A landscape with many valleys, sampled at points; each row gives a point and its height.
From any point a ball takes the steepest step (drop divided by distance) to one of its 2 nearest points. It stops when none of these is lower. Distance is the straight distance between rows; heights are no part of it.
Z_554 height 56.1: [ 21 -14   3  11 -24  10   1  -1  -3 -14  11   4 -12   1 -13   9   9   5
  -7  -6  -3  -6   5  -3  23   4   7  -1   3   3   0   0  -1   6   5   6
   7   6   2  -3  -9  -1  -2  11  25 -20 -15  -4  -4  15  20  17]
Z_172 height 52.8: [  5  -4   4 -16 -17   3 -10  -7   6 -14  10   0   3  -1 -10 -12  -1   6
 -15  -6  -6  13   1   1  -7  14  -6 -13  14 -27 -14  12  -1   9   9 -20
 -17  19   7  -3  13   5  -1 -12   4   1 -17  21 -21   9  10   5]
Z_522 height 76.0: [-16 -19  -1  26 -11  -7  -3  10   8  -8  -8   9   4  -3  -1   7  -2  -6
   1  12   3 -10 -45 -13   0 -21  16   6  -4 -17  -4 -15  -5   2 -10   1
   3  -4  20   6  -5 -14   9  10  14  -5  27  -3 -12 -15  -2   6]
Z_872 height 15.9: [  0  -7  18  12  14  -4  -5  18  -2   8  -3   6  -1  -1  11  28   5 -11
 -11   5  -3 -19   4  14  12  13  -4  -8   0  -7 -14   2   6  -5  -2  -9
  -5 -16  -3   3 -20  20  30   0   3 -12  21   5   0 -29   0  -2]
Z_199 height 48.7: [ -1  -2   5   4  -9   6 -16 -11   1 -10   9   6   2  -8 -20  -3  -8   0
 -19   1  -4  11 -13   3 -13   6  -8 -11   0 -32 -17  10  12  20   6 -24
 -25  11   6  -2   4  -5   5 -12  -5   9   3   7 -26  15  11   0]
Z_981 height 50.3: [ 11   6   0  -3 -19   3   2  -3  -1  -8   8   8  -7  -9 -16  -6  -6   3
   1  -4  10 -12  -2   8  12  -4  14   5  -5  -5  11   3   1  -6  -2   7
   4   9  -6  -2   0  -4  -6   5  11  -7 -11 -18  -4  14  16   5]
Z_714 height 60.1: [-12  17 -17  -2  11  -6  -2  -9   5   0  -8   1  11  -8  11 -26 -15   3
  -2   0   5  14  -7  -6   5 -19   5  12 -19  25   8   0   5  12  19  16
  11  -8   1 -10  11 -27   0   1  -9  13   9   5  22  -5   3   8]
Z_861 height 58.2: [  0  13 -14   0   8  -3  -3  14 -10   4   4  -8   4  -9  20 -27 -21   1
  -1   3   3  22   7   7   3  11   9   2 -10  16  -8  11 -12   5   2  11
   9  -4   0  -8  24   8  -1  15 -11   4  17  -7  -4 -20   4 -18]
Z_919 height 28.1: [  8 -20   9   1   8   6  10 -10   9   9  10   5  -8  12 -21  18   8   2
  10  -3   4 -13  16  -8 -14 -11  -6   8   8   7  11   3 -10   3 -16   9
   2   5 -13  10 -21  -4 -24  -2  -3  -9  -3  -7   5  15 -24   1]
Z_879 height 40.4: [ 12 -18  -5  26 -22   9  -8   2  -2 -28  17 -15   7   3   3  21  -6  14
 -32  12   4  -6   7   3   5  -7 -10   5 -17   0  -9  15  23   6   1   3
   1  14  21 -13 -11   4  16  -3  -5   7   9   6  15  -9  23  11]
Z_822 height 47.6: [-11  20  -4 -11   8   7   7  12 -13  13 -15  13   4  -8  -3  13   1 -12
  12   0   1 -26   9  18   7  -1   4   6  -9   7  18 -10   3   4   2   7
   7 -16 -19   0 -22  13  15 -16 -12   8   3 -18  17  -9  -3  -1]
Z_9 height 65.6: [  2   9   5 -23  -2 -15   8   4  -5  -3  16 -19 -13  -6  -3   0   3  11
  18  11   0   7   5 -10   4  17  22   6   8   3  24  -5 -18 -17  11   8
  14  10  -5  16  31  -6  -5   9  22   6  12 -18  -4   4   4 -13]
Z_828 height 67.6: [ -4 -25  13   8 -16   5  -4  11  -4  21   0 -25   2  14 -10   5   9  -9
  17 -18 -10   2  -5  -9  20  -6  10  -9  16   1   7 -11  -1  -6 -20   1
  12   8  -3  -1 -10  -5   7   0   4 -20  -1  13   8  -5  -7  25]
Z_696 height 83.9: [ 14 -22  -6 -18 -37   6   7  15 -12  -9   9  -6   4  -3  -5   5   3  14
   8  -7 -11  10  11  -8 -12  11  14  -8  14 -12  11  -6 -23   6 -10  11
  10   5   6   5  16   0 -32   4   7   3 -17  -8 -16  11  -7  -9]
Z_422 height 57.0: [ 20 -11   4   0  19   5   6  -9   1   0   3  18 -21  11  -3  14  33   2
   5   4  -2  -2  20 -13   6   5  -6  -3   8  -2 -11   9 -11  -8   3  -7
 -13  -1  -7  12 -16  -1   5   2  29 -14 -13  18  -8   7  -5   4]
Z_338 height 15.0: [ 11 -10  -4 -13  -1   3   7   3  -6   8 -10  21 -11  -9 -16 -11  16  -8
   9  -6  -8 -18   7  -2   7   1  -2  16   3  -3  -5   0 -23   6 -11   6
  -2  -9  -9 -14  -3   8  -2   9  32 -15  -8  -1 -15 -10  -6 -11]
Z_405 height 52.0: [ -9   7  13 -18  12 -13  -9  -1  20   5  -7   4  -1   5   9 -12   2  -2
   7 -16 -13  11 -13  -4 -11  13  -9 -12   7   3 -21   8 -13  -6  -8  -4
 -19   3   5  -8   9   1 -30   3  -7  -9 -19  22 -17   3 -14   5]
Z_494 height 50.5: [ -8  -4  -4  -4   2   3  -6 -11  13   0   6  10   0  17 -10   3   2   4
   5 -18 -15  -9  -6  -7 -11  -9  -3   3   0  14 -13   5  -5  10  -8  19
 -13   1   9 -16  -7 -15 -25   7 -14  -9 -22   6   9   8 -19  14]
Z_735 height 63.9: [  5 -23 -14   6 -40   3   0  12  -9  13  -5   9  27 -11 -18  -9 -12   0
   6  -9 -16  -6 -13   2   4 -11  12   1  -9 -15   6 -24   6  12 -14  10
  15  -4   1  -9  -4 -10   3  -4  -4  12   9 -12  -6  -2  -2   3]
Z_992 height 45.5: [ -7  -6  11  11  10  10  -3 -16  10   2   5   5  -8  20   3  -1  -1  -1
 -13 -20   5  -1 -10  -4 -11 -11 -16  -3  -4  10 -16   8   5  10 -10  -2
  -9  15  26 -11 -18  -1  -6   6 -11 -15  -8   4   1  -1  -8  19]
Z_188 height 61.9: [ 16 -29  13   8 -20   7  -8   7  -3   6   6   3  -4   4 -19   6   9  -6
   6  -9 -11  -4   7  -7  28  -1   8  -7   1  -1   1  -8  -1  -5  -8   4
   9  11  -4  -4  -6  -1   8  -2  22 -21   2  12  -6   3  -3  19]
Z_944 height 28.9: [ 19 -24   5  16 -21  16  -5  -8   5  -6   8   9  -1   8 -13  29   3   7
  -9  14  -1 -21   8   2  -9 -16  -6  11  -6 -11  -4  -2  12  15 -21  -3
   6   4   6  -1 -28 -12 -16  -8 -12   6  13 -17   3   1 -11   4]
Z_76 height 35.7: [  3  10 -17  17 -24   9   4  18 -25  -9  -5   2  13 -23  -7  -7 -10  -9
 -22   0   2  -9 -10 -10 -12   1  -4  -7  -8 -19  -8 -13   2  20 -13  -9
   7 -22  12 -16  -7  30  14   6  -8   2 -10 -24 -10   8  29  -5]
Z_4 height 40.2: [ -9  -5  11  -5   6   9   7  -8  16  14 -13  -5  -1  10 -16   3  -5   5
   8  -2   6  -7   6   7 -10  -2  -6   7   3   6  13  -6   1   8 -25  21
   4  19 -26  -1  -9 -12 -31  -9 -25   0   0  -8  10   4 -26  -3]
Z_326 height 56.3: [ -5  10   7 -19  16  -8 -10  -9   8  -8   0   0  -4   6   0  -9  -2  17
  -6 -10  -8  17   5   1 -18  20 -20 -15  14 -17 -20  16  -3   0   5 -20
 -24  15   9   2  10  14  -9  -8  -4   5 -18  15 -19  11 -11  -6]
Z_226 height 77.9: [  0  -7  -9  -6 -25  -1   5 -14  17 -13  15   1   5   1  -6 -10   6  19
   2  -5   9  18  -3  -4 -12  -3   9 -11   5  -1  -7   1 -11  -7  12   3
  -6  11  22  11  19 -17 -28  -2   7  17  -7   1 -21  -1   6   4]
Z_221 height 73.2: [-16  15   2  16  13  -2 -19   7  -1  12 -19   5   9   0   0   9  -7 -22
  10 -12  -5 -14 -13   3   2   0   6 -12  -1   0   1  -9  10   7  -8   7
  -8  -7 -22   5 -17 -13   3   8 -18   0   1   2  16  10 -19  -4]
Z_772 height 72.5: [ -5  -3   8  21  12  -4 -10   5  11   9  -9  13  -8  -2   0  -3 -15  -1
   5   5   2 -10 -37   5   1 -18  20   6 -14 -11  -9  -5 -15  -2 -23   4
  -2  -3  13   0   2  -8  -3  24   0 -13  30 -15 -13 -17 -12   1]
Z_837 height 30.0: [-18   4  -2  10  13  -9  -6   8   5   7  -9  -8  -6  -2   6  14   7 -14
  13   6  11 -19  -9  -6  15  -8  12  -5  -3   7  22  -7   1 -13  -1   8
   8  -9  -3  19 -14  -6   9  -3  12  -6  23   2  24 -11   2  12]
Z_319 height 64.5: [ -2  -4  -3 -16 -13   7  18  10 -24  10   7  -9  13   5   5  12  13 -21
   4 -18  -8   2  16  -3  -8   1 -11 -10  19  15  12   1  14  -1  18 -14
  -1 -22  -2   8 -16  16  23 -16 -16  16 -13  14   8  -4  -5   2]
Z_999 height 45.2: [  3  14  -3   0  20  -8  10   1   7  15  -4  12 -13   7  21 -13  11   4
   7  -3  12  21   3 -12   8   8   6 -15  14   6 -13  -1 -19 -11   1  -2
  -5   3   7  13   0   4  -7  13   4  -7 -15   4  -6   7  -1   1]
Z_551 height 33.3: [ -8  15  20 -13  30 -10   0  -8   7  12  -7 -22 -11  -4   7  -6 -14  -5
  14   5   3   0   0  17  18   9  -6  16   3  20  10  -2   3 -22  -4   7
   8  13 -16  -8  13   8   3  -2   1 -10  14  -4   8  -5   8  -1]
Z_851 height 54.6: [ -9  20  -1 -16  -3 -15   8   2   9   8  -9   0  13  -8   4 -25  -4  -2
  16  -3   7  16  -1  -3  15   6  16  -3   1  11  21 -25  -5 -13  13  11
  18   1 -21   4  21 -10  -3 -13  11   7  -5  -1   6  -4   8   0]
Z_395 height 52.1: [ 13  -9   8   0  11  11   4 -20  15  -2   0  12 -19   6  -7   3  20   5
  -2   4  12 -11  12  15   9  -2 -15  11  -4  -1  -4   8  -2 -10  -1 -11
 -11   4   4  -2  -4   9  10  -5  21 -11   0   3  -4  -4  10   3]
Z_513 height 30.8: [ 14  -5   0  20   7  10  -3  14   3  -1  -2  17  -7  -2   9  10   1  -9
 -13   3   4  -1   6   7   6   8  -1  -7   2 -14 -25  10 -13   2  -8  -5
  -9  -9  11  -3  -5  15  17  19   8 -13   6  10  -8 -10   3  -2]
Z_731 height 57.1: [  8  -5   1 -12 -17  13  -5  -9   4 -16  20 -16   9   2 -19 -28  -6  20
 -15   0  -4  20  19   6   7  21  -2  -7   2 -22  -5  18   4  -3  10 -19
  -5  18  -2 -10  27   5   4 -14   4   2  -3  21 -18  15  13  -6]
Z_250 height 74.8: [  8  -8  -8  -4 -16  -4  23 -14  -2  -2  17   5  -2   5  -6   4  18  21
   4   6   0  10   4 -17 -14  -2  14  -2   8 -14   6  -4  -7  -2  18  -5
   5   3  18  26  19 -17  -8  -1  17  24   3  -4 -17   4   2 -11]
Z_678 height 47.3: [ 12  -4  -3  16 -19   2   1  -2   7 -25   7 -28   4   4   7  -2  -6  19
 -16  13  13  17   2  -1   7  -8   3   1 -10   5   2   7  14  -8   8   0
  11  17  10  -3  11   4   8  -5   7  -4   0  -1  17   0  28   8]
Z_320 height 69.5: [-25  15  -3  -6  12 -13 -15   9  -3   6 -21  -9  13  -1   9   1 -13 -18
   3 -10 -10  -5 -25   2 -12  -3 -11   2  -4  -1   4  -7   8   8   1  -4
 -10  -8   0  -3  -3   7   6  -1 -15   6   4   9   7  -5 -14 -11]
Z_222 height 55.6: [ -5  -1  -4 -11 -17   2   9  15 -14 -12  -5 -25  -4   6  10  -2   7 -10
 -11 -12 -10  10   8 -14  -9   2 -20  -6  10  15   8   6  -2   5   7  -6
   7   4   6  -9   2  24  13   2   5  -7 -29   8  16  -5  17   4]
Z_597 height 61.7: [ -3  -6  -3  -6  22   5  17 -15  -5   7  10   7  -2   7  -4  17  21 -10
   5   5   3 -18  11  -5 -18 -10 -10  12   0   6   6   8  -2  -2  10  -3
  -7 -28   3  13 -15  -4   4   0 -13  26   5  -6   0  -4 -18  -5]
Z_39 height 81.9: [ -1  -8 -14  14  -4   7  14  -2   8  13 -17  20   9  -7  -1   0  15  -4
   2  -3   5 -11  -8  -6   4 -24   1   2  -7   2   0  -8   6   7  -6   4
   3  -9  10  -5 -16 -11   4  -8  -1   5  -1   5   0 -10  -9  11]
Z_225 height 49.7: [ -8   0   3 -10  -7   6  -7  -1  -5  12  -6  -1  17   2 -12   2 -22  -4
  13 -11 -16  -8   3   8 -18   6   2   4  -9  -2   5  -9   9  15 -11  15
  -4   5 -27 -11   0  -1 -23  -6 -35  14  -2  -5  14   8 -41 -13]
Z_15 height 62.9: [-21  10 -18  -1   0  -3  -8  -6   1 -13 -22   4  13   0   6 -19  -9  -4
 -11  -5  -9  -6 -16 -14 -17 -25  -8  17 -30  22   5   0   8  22  15  18
   3  -7   1 -17   4 -18  -2   0 -21  10   0   8  26  -8 -12   1]
Z_390 height 54.5: [-12  33 -23  -8  12  -1   3   3  -8  19 -19  20  15 -16   8  -7  -6 -15
   8  -7  -3  -3   6   3   7  -7   7   1 -12  11  16 -17   8   9  15  12
   1 -23 -21   0 -10 -11  10 -10 -14  17  -6  -3  18   6   1  -1]
Z_181 height 62.1: [  7  14  -4 -13   2   3  -6   3  -5   0   3 -15  12  -9  20 -36 -29   7
  -9  -3   2  23   7   4  -3  10 -11  15 -13  23  -8  10   2   7   7   5
   5  12  -5 -25  39   0  -5   3  -9   2  16  -3 -11 -15   8 -16]
Z_173 height 56.9: [ 13  -3  13   4  16   9   1 -17  12  -4   8  13 -28   1  -4  -2  25  -4
  -4   9  15 -17  -9  12   8  -3   2  15   6 -10 -10   9 -13  -7   0  -8
  -4   2   8  -1  -2   7   4  18  26 -20  10 -10 -20  -9  12  -1]
Z_102 height 60.0: [ -9   2  -6 -12 -18   3  15  18 -21   1   0 -23  14  -5   6  -2   9 -21
  -3 -11 -12  13   3  -7  -6   4 -17 -13  19   5   7  -3   9  10  10 -13
   4  -5   5 -14  -7  26  23  -6 -13   2 -15  11   6  -6  11  14]
Z_370 height 66.3: [-25   0 -11  -6   2   0   5  -2  -2   3 -10 -16  21   1   5  -4  -7 -15
   0 -10  -8 -10 -13  -4 -16 -21 -14   6  -9  16   8   1  12  14   5   1
  -4 -15   3  -8   4  -6   1 -10 -35  18  15  13   8 -10 -22  -6]
Z_44 height 11.8: [ 23 -25   8  10   1  11   1 -17  20   5  14  12  -3   9 -20  27   1  18
  -2  18   9 -11  25   3  -4 -10   2   3   4 -14   7  -5   3   5 -13   5
   6   8 -18  11 -23  -7 -25 -14  -2  -6   5 -13  -1  15 -16   0]
Z_238 height 66.7: [  8   3 -26 -11  11  -9  -5  -8  -7 -10   3  17   9  11   0   0   9  16
  -4  10 -16   6  14 -17   1   6   1  -4  -4   4  -4  13   7  -8  20 -11
 -23 -10 -11  17   4 -21   7   2   7  24 -11  22   6  12  -8 -17]
Z_356 height 51.7: [ 10   6 -11  11  11  13   8   9  -6   2  13   1   3   9  23  -5 -15  14
  -2   7   5  20  19  11   9   1  14  -6  -4  19 -11  16 -10  -4  -5  14
  12  -5  12  -9  -1  -1   2  15 -25  -7   9  -8   7  -7  -5   2]
Z_185 height 71.0: [  6  -1   1  -3  -3  -5  11  -8 -10   9  18  -4  -6  -3  -6   2  10   6
   9  13   0   9   7   0  -1   7  20   2  10 -14  15  -5  -8  -9  16  -4
  19   0   3  24  16  -5   7  -6  13  21  12 -18 -18   1  10 -12]
Z_627 height 38.6: [ -1  15   0 -10  11  -8   8  20 -27   8 -21  13 -12 -13  -9   8  12 -20
  13   2 -14 -31   3   8  11   6  -3  15  -4   6   9  -4  -9  11  -1   8
   4 -24 -18  -1 -15  19  20   5   8  -1  -9 -16   4 -11  11   2]
Z_110 height 58.5: [ 20  -9   6  17  16   6 -11   3   6   2  20   1   2  12  11  23 -18  12
   1  12   4  15  12  19   8  -3  14   4  -3   8  -4  18  -6  -3 -16  19
  15  -7   9  -5  -9  -8 -10  14 -31 -11  17  -7  14  10 -27  -1]
Z_17 height 62.5: [  3  18 -21  -3  10  -9   4  -5 -18   5   8  10   7  -5   4   5   1  -8
   1   2  -8   7  -4 -14 -11  -1   3  -8  -1  -2  -3  -1  11   4  23 -13
 -17 -20  -3  19   0 -13  18   9  -5  33 -10   1  -4  24  -1  -8]
Z_447 height 65.7: [ -2 -12  -5  -3   4   4  28  -2 -13  14   7   1   0   9   5  21  22  -8
   5  -8  -3  -9  13  -4 -17 -12 -16   3  13   4  -2   3   8   4   5  -6
  -5 -27  11   6 -22  10  10  -5 -11  17  -8  10  -6 -11 -18   5]
Z_483 height 39.1: [  4 -23  17  13  -6  14  -7 -20  -3  -4  18  -4 -10   9 -12  16   7  -2
  -6   1  -3 -17  -7   4  -6  -9  -8   1   3  -6  -3   6  13   6 -10  -8
   1  22  18  -9 -19   0  -5  -4  -9  -9   5  -1  -6  -2  -9  13]
Z_802 height 59.9: [ -5   3  -3 -21 -10 -16   8   0   4   6  -3   1  -1  -3   6  -8   5  11
  24   2   5   7   5 -16   7   3  16   5   8  12  24 -13 -19 -11   9  15
  22   0  -9  12  24 -21 -24  -2  17   9  -1  -4   8  -4  -2  -4]
Z_106 height 78.9: [ -2  -9 -13  24 -13  -3  11   9  11  -5 -13  18   6  -2  15  -2   4  -2
 -11   8  12  10 -19 -11  -8 -20  12  -5  -2 -13  -5  -8  -1   2  -3 -10
   6  -8  23  14   1 -10  -1   2  12   7   6  -2  -8 -11   2  -3]
Z_186 height 40.1: [-21  14   7   5  16  -7  -8  10 -14   6   2 -24  -9   5  11  14   3 -21
  10  -6  -2  -6 -15  -7  14  -5   5   1   3  31  14  -2   2 -12   1  14
  10  -2   5   6 -12   5   8  10  -2 -12  -6   1  25  -3   5  22]
Z_904 height 49.1: [ -7  10  10   7   6 -10 -15   5  -6 -16  13 -19  -5  -6  10  -8 -26  -2
  -7  -4  -4  12 -26  -4  -1   0   7   7 -11  22  -8  22   3  -6  10  18
  -3   9   5 -14  22  -6   0  37   1 -16  -4  -4  15   9  -5   8]
Z_295 height 61.8: [  6  -7  -1 -15   3  -6 -10 -20  12  -9  12 -13   4   7  -6 -14  -8  28
  -2   9  -4  22  19   9  15  14  -2  -5   2  -1   1  10   8 -17  15 -10
  -9  14  -8   7  17 -13  -3 -13  11   3   0  18  -2  16  12  -9]
Z_993 height 31.8: [ -9  13   0   0  12  -3  -5 -11  23  21 -20  -4  10  -9   0 -33  -8   1
   1  -7   9   9   2  16  14   7  -8  -2 -11   5  -4  -9  17  -3  -9  -2
   2   7 -17 -12  13  -6  10 -23  -9 -11  24  13  -6 -18   4  10]
Z_711 height 50.2: [  8  -2  19  -6  12 -14 -11  17  -1 -15 -15   8 -19  -2   7  20  13   4
   7   8   7  -2   6  -1   7  15   4  -6  15 -18  -4  -9  -9  -9  -5 -11
  -9   9 -13  20  -9  16  -6  -9  26 -25 -17  -1  -2  14   8 -15]
Z_453 height 52.9: [ -8   2   5   8  19  -8  -2 -13  14  -1   1  -6   2   6  13   4   4   8
  -1  15  11   4   2  -3  -3  -6  -4  -1   2  -6   4   9   2 -13  11 -15
   0   1  11  21   6  -4   1  -5   7  15  17  10   6 -17  -5  -7]
Z_167 height 77.0: [ -8 -17  14  -9 -25   9  11  11  -9   4 -13  -8  -1   3   1  -6   3 -11
   6 -13  -7  -5  -6  -7  -9   2  -4  -5  22 -11  -6  -7 -15   7 -18  -4
   8   2   4  -3   2  15  -6   0   4 -12 -20  -2 -14 -10  -2   7]
Z_28 height 25.4: [  3   4  -1  13 -13  -1 -13  18 -21 -22  -2 -12   2 -18   4  10 -10 -16
 -28   6  -9 -15 -13   7 -22   8 -23   2  -4 -17 -14   4  17  14  -4 -21
  -9  -9   6  -9  -2  22  19   9 -13  11  10   6  -6  -4   6 -13]
Z_894 height 55.1: [ -5  -3   4 -18  -5  -1 -10  -5  32   0  -4   1   8  19  -3  -9  -2   5
   7 -19  -3   0   2  -5  -6   8 -14 -15   6   7  -4   2  -2   2 -12   7
 -12  15  -5 -12   0 -12 -37  -4 -20  -6 -22  19  -3   4 -16  12]
Z_596 height 39.4: [-11   8  -9  12  -8  -3  -7  -4 -14 -10   4  -3   0 -12  -7  -4  -1  -7
 -16   3   1   3 -14  -4  -6 -11 -14   4 -14   3   5  -3  21   9   9  -6
  -6   0   7  -6  -4  -9  23  -6   2  11   1  -2   2  -2  18  10]
Z_787 height 63.6: [ 10  -2   2  13  19   2  -7  -9  -1   3  22  -3  -5  13  -2  20 -22   7
  14   7  -1  -1  -6   9  -6  -3  12   7  -7   2  -4  19 -10  -4  -7  16
   6  -1   7   1   2 -10 -14  29 -25   1  19 -10   8   6 -39  -4]
Z_755 height 72.9: [ -3 -22   8   2 -14   8   7  12   4  24 -15  -3   3   8  -9   3   7  -9
  16 -23  -4  -2  -2 -10   0  -4   3 -15  18  -9  -1 -13  -5   9 -28   1
   3   4  -3  -1 -15   3 -13  -4  -7 -13 -13  14  -7  -8 -24  13]
Z_914 height 50.7: [  9  15   0  -2  26  -8   9 -10   0  14  -5  30 -12   6  12   1  27   9
   0   2   9   6  15  -2   2   9   1 -14  17  -8 -16   5 -10  -3   6  -9
 -10  -6   5  25 -14   6  -3   1  10   0 -26   9  -9  13  -1 -12]
Z_747 height 65.3: [ -1   8  -9 -16   9  -1  -2 -24   4 -17  15  -1   7  13  -5 -10   0  29
  -7  10  -1  17  18  -5   0   8  -2   3   0   4   3  21   7  -8  21 -15
 -22   3   0  10  19 -10   1  -8   4  24 -11   9  -4  12   3 -13]
Z_980 height 28.0: [ 12   6  -5 -10   8  -4   5  12 -25   0 -12  20 -15 -19 -13  -8  15 -10
   8   7 -11 -24   1  -5   9   6   7  14   0  -1   2   1 -20  10  -2  13
   6 -18 -13  -3   0   8   8  18  23  -8  -2 -20 -12  -3  11  -9]
Z_99 height 68.8: [ -3  -3   2  13  13  -6 -20  -1  10  -1   2  13  -6  -2   0  11 -18   7
   8   6  -2 -17 -21   2 -12 -12  17   6 -18  -8  -4   8 -13   4 -16  16
  -3   1   1  -4   0 -14 -18  22   0  -8  25 -21   3   0 -24  -7]
Z_302 height 44.3: [-11   4  -1  17  -3  12  -7 -10 -11   0   2   9  -1 -13 -10  -5  -4  -8
 -26   6   8   4 -16   7 -14  -6  -9 -12  -8 -23  -7 -10  29  22   6 -25
 -10  -1   8  -5  -9  -2  18  -7  -8  11   3  -7 -22  14  13  10]
Z_657 height 58.8: [ -5  24 -20   1  17   1   4 -15 -15  19   0  20   9  -6   5  -8   1 -10
   8  -1   7  11   5  -7   4  -2   9  -7  -3   5   7  -8   4   5  19   1
  -3 -17   1  11 -12 -11  13  -4  -7  17  -5  -1   0   7   5   4]
Z_923 height 44.8: [ -8  16  -3 -10  -2  -2  -5  -5  -2  -5  -2  10  -1 -14 -12  -7 -11  -4
   2  -1   0  -4 -11   7  -4  -7   3   8 -19  -6   5  -5   7   6   5   3
 -15   3 -10  -9   4  -8   1  -9   5   5  -5 -13  -2  12  14   0]
Z_369 height 57.4: [ -9  -1   3   6  25   2   5 -18   5  -2   0   3  -5  12   7  20   8   9
  -2  16  13  -9   7  -9 -16 -17  -7  15   0   5   8  13  -3  -5   8   3
  -6 -13   9  17   1  -3  -3  -5  -2  12  14   3  16  -5 -16 -11]
Z_239 height 33.7: [  0   0  -4  22 -23   5  -5   9 -16 -21  12 -18   9 -16  -8  17  -2  -7
 -34  14  -5  -4 -14  -3  -7  -7 -16   2 -13  -9  -3   4  24  10   6  -4
  -3  -8  15 -13  -6   9  19   6  -1  13  13   0   7  -6  19  14]
Z_77 height 57.3: [  7 -15 -10  -3 -26   7  -5   6  -6   8  -3   3  21  -1 -17   5 -14   4
  13  -4 -16 -10   9   5 -11  -4   8   3 -10  -7  15 -17  10   9  -6  10
  11   3 -22 -10  -3 -12  -8 -16 -17  17  11 -13   5   1 -21 -16]
Z_827 height 79.9: [  2 -22   3   1 -32  16  19  12 -10  -4  -7   0   3   8  -1  -5  12  -5
  -8 -14  -9  -6  -1 -10 -26  -5 -19  -6  16  -5  -7   1 -13  17 -20 -10
   2  -2  19  -9  -5  25 -14   2  -2  -5 -24   3 -12 -16  -7  -9]
Z_443 height 38.9: [  9   2  -6  21  13   5   7   8  11   6  -2  12 -14   2  17 -14   8  -3
  -3  -3  15  20  -1  -2  13   2   8 -13   3  -7 -18   5 -12 -13  -7  -9
  -4   0  14   3   3   6  11  15  11 -19   0   6 -16  -4   4   4]
Z_555 height 42.5: [ -2   6  13   1  17  -7 -14   3  -3   3   4 -16  -7   4   7   3  -9  -7
  12  -4  -8   7  -8   5   9   8   3  -1  -3  15   3  11  -5 -14  -6  13
   6   7  -2  -8  -1   1   3  18  -5 -13   0   1  11   2  -5   9]
Z_21 height 66.1: [  3   0   4 -15   5   2  -2  -9   1  -1   9 -15   7   6   6 -21 -30  13
   2  -4  -5  18   5  20 -12   4  -9  17 -12  19  -1  10  -2   6   3   2
  10  14  -2 -23  21  -7 -19  -7 -31   8  13  -7   4  -6 -18  -3]
Z_415 height 49.3: [  7 -11  -4   6 -36   3   3  18 -13 -19   9 -29   6   1   9  19  -5  -4
 -16   1  -5   7   0 -15 -13   5  -4 -11  17 -11  -1  -3  -2  -1  -4  -8
  13  12   9  -1   3  23   6   0  -1  -3 -17  -4  18   4  25  -5]
Z_630 height 39.5: [-18  14   4  -5  18 -11   1   1   8  -5 -25  -2  -5  -3  14   5   9  -4
  11  18  12 -17  -5  -3   7  -5   5  15  -4  12  24 -14  -3 -16   8   6
  11  -3 -11  14   0  -1   6 -14  21  -1   6   3  22 -14   7 -11]
Z_520 height 53.7: [ 10  14  -3   5  -1  -4 -17   6  -2 -14  14 -11  -8 -13  -2 -23 -20  -1
  -5  -1  -6   2 -13  -4   9  13  19   1 -14  11 -11  19  -5  -7   1  20
 -11  -1  -8 -15  25  -3   3  33  17 -19  -3   1  -3  16   5  -1]
Z_401 height 30.2: [ 15   1  17  -2  16 -10  -3  19  -1   1  -7   7  -7   0   4  30  16 -11
  -4  14  -2 -12  15  10  12  17  -7  -4   9 -13  -6  -3   7  -4   3 -16
  -3 -17 -23  16 -29  21  21  -9  10  -1   8  -5  -4 -11   5   1]
Z_652 height 41.9: [ 16 -10  25  13  11  -3  -8   2   8  -3  -5   7 -16   5   7  18  14  -1
   3   9   9   4  18  12  18  21  -1 -14  17 -23 -10  -4  -3  -6  -4 -16
  -3   4 -16  18 -21  19   6 -12  13 -18   6  -4  -9   8  10  -1]
Z_935 height 80.3: [  6 -13 -15 -17 -30  -5  -1   2  13 -10   3   6  10  -5   0  -3  -4  22
  14  -4   6  15  15   1  -8   8  15  -5   3  -3  -4  -1 -19  -7  -2  12
   5  15  10   3  30 -17 -44  -4   5  12  -3   3 -20   6  -1  -8]
Z_582 height 22.4: [ -7   9  10  -8  13  -4  -3  -2  28  16  -8 -14   8   3  14 -26 -22   9
   9  -5   9   8  -3  24  18  16 -11   5  -5   9   1 -14   7 -18  -7  -2
   2  22 -17 -16  20  -3 -11 -11  -8 -12  20   2   2  -7   5  -3]
Z_183 height 46.7: [ -5  11   7   3  24  -2   8 -20  18   0  -7   0  -8   3   1 -11   7   6
  -8   6  18   4   2  18  20  -3  -8   7  -6   6  -7  -4  10 -19   8 -12
  -6   3   5   4   0   6   9  -5  12 -19   1   2   2   6  26   3]
Z_632 height 42.9: [  5   7 -14  14 -27   5   4  27 -19 -14  12 -12   8 -10  10  11  -7   0
 -20   7   5  -1  11 -13 -13   5  -1 -13   3  -9   1  -7  -1   3   0   0
  14 -14   4  -4  -1  27  11   4  -9   3 -10 -14  12  13  36 -13]
Z_843 height 47.1: [-12  13  -9  -6  14 -20   4  -2   2 -20 -14  -4  -8   3  19   6   9  12
 -11  25  16   4  -4  -8   2  -2  -7   4   1   5   9   3   1 -15  18 -10
  -5  -4   4  30   7   2   7 -13  21  10  -1   4  22  -9  14 -17]
Z_396 height 41.2: [ -9  20  19 -13  16  -1  -1 -10   9   9 -13  -9 -16  -8  -2 -11   3  -7
   5   0  11  -3   0  23  19   9  -2   6   0   5   6 -14   7 -18   2  -4
   0   9 -18  -5   1  13  15 -15   7 -18  -3  -3   0   7  25   7]
Z_977 height 48.2: [ -3  12   9 -26  -4  -2   9  -5  11  14   2  -2  -1  -8 -14 -27  -4  -5
  21 -14   3  -1   3  21  26   9   3   8   4  12   9 -21   8 -16   6   0
  14   9 -20 -11  16  -5  -6 -15   4  -8 -10  -4   3  11  19  19]

For each start below, name the point where the ball stops.
Z_106 => Z_356
Z_422 => Z_872
Z_167 => Z_239
Z_827 => Z_239
Z_735 => Z_44
Z_597 => Z_837
Z_238 => Z_338
Z_894 => Z_44
Z_747 => Z_239
Z_319 => Z_28

Call two points neighbours if one is among the 2 nearest of the other. Go from one point of each pair to the other, from neighbour to neighbour, staying as low as possible. Name the highest point that can't be avoided.
Z_837 and Z_239 => Z_447
Z_28 and Z_356 => Z_39
Z_405 and Z_28 => Z_326
Z_405 and Z_44 => Z_894
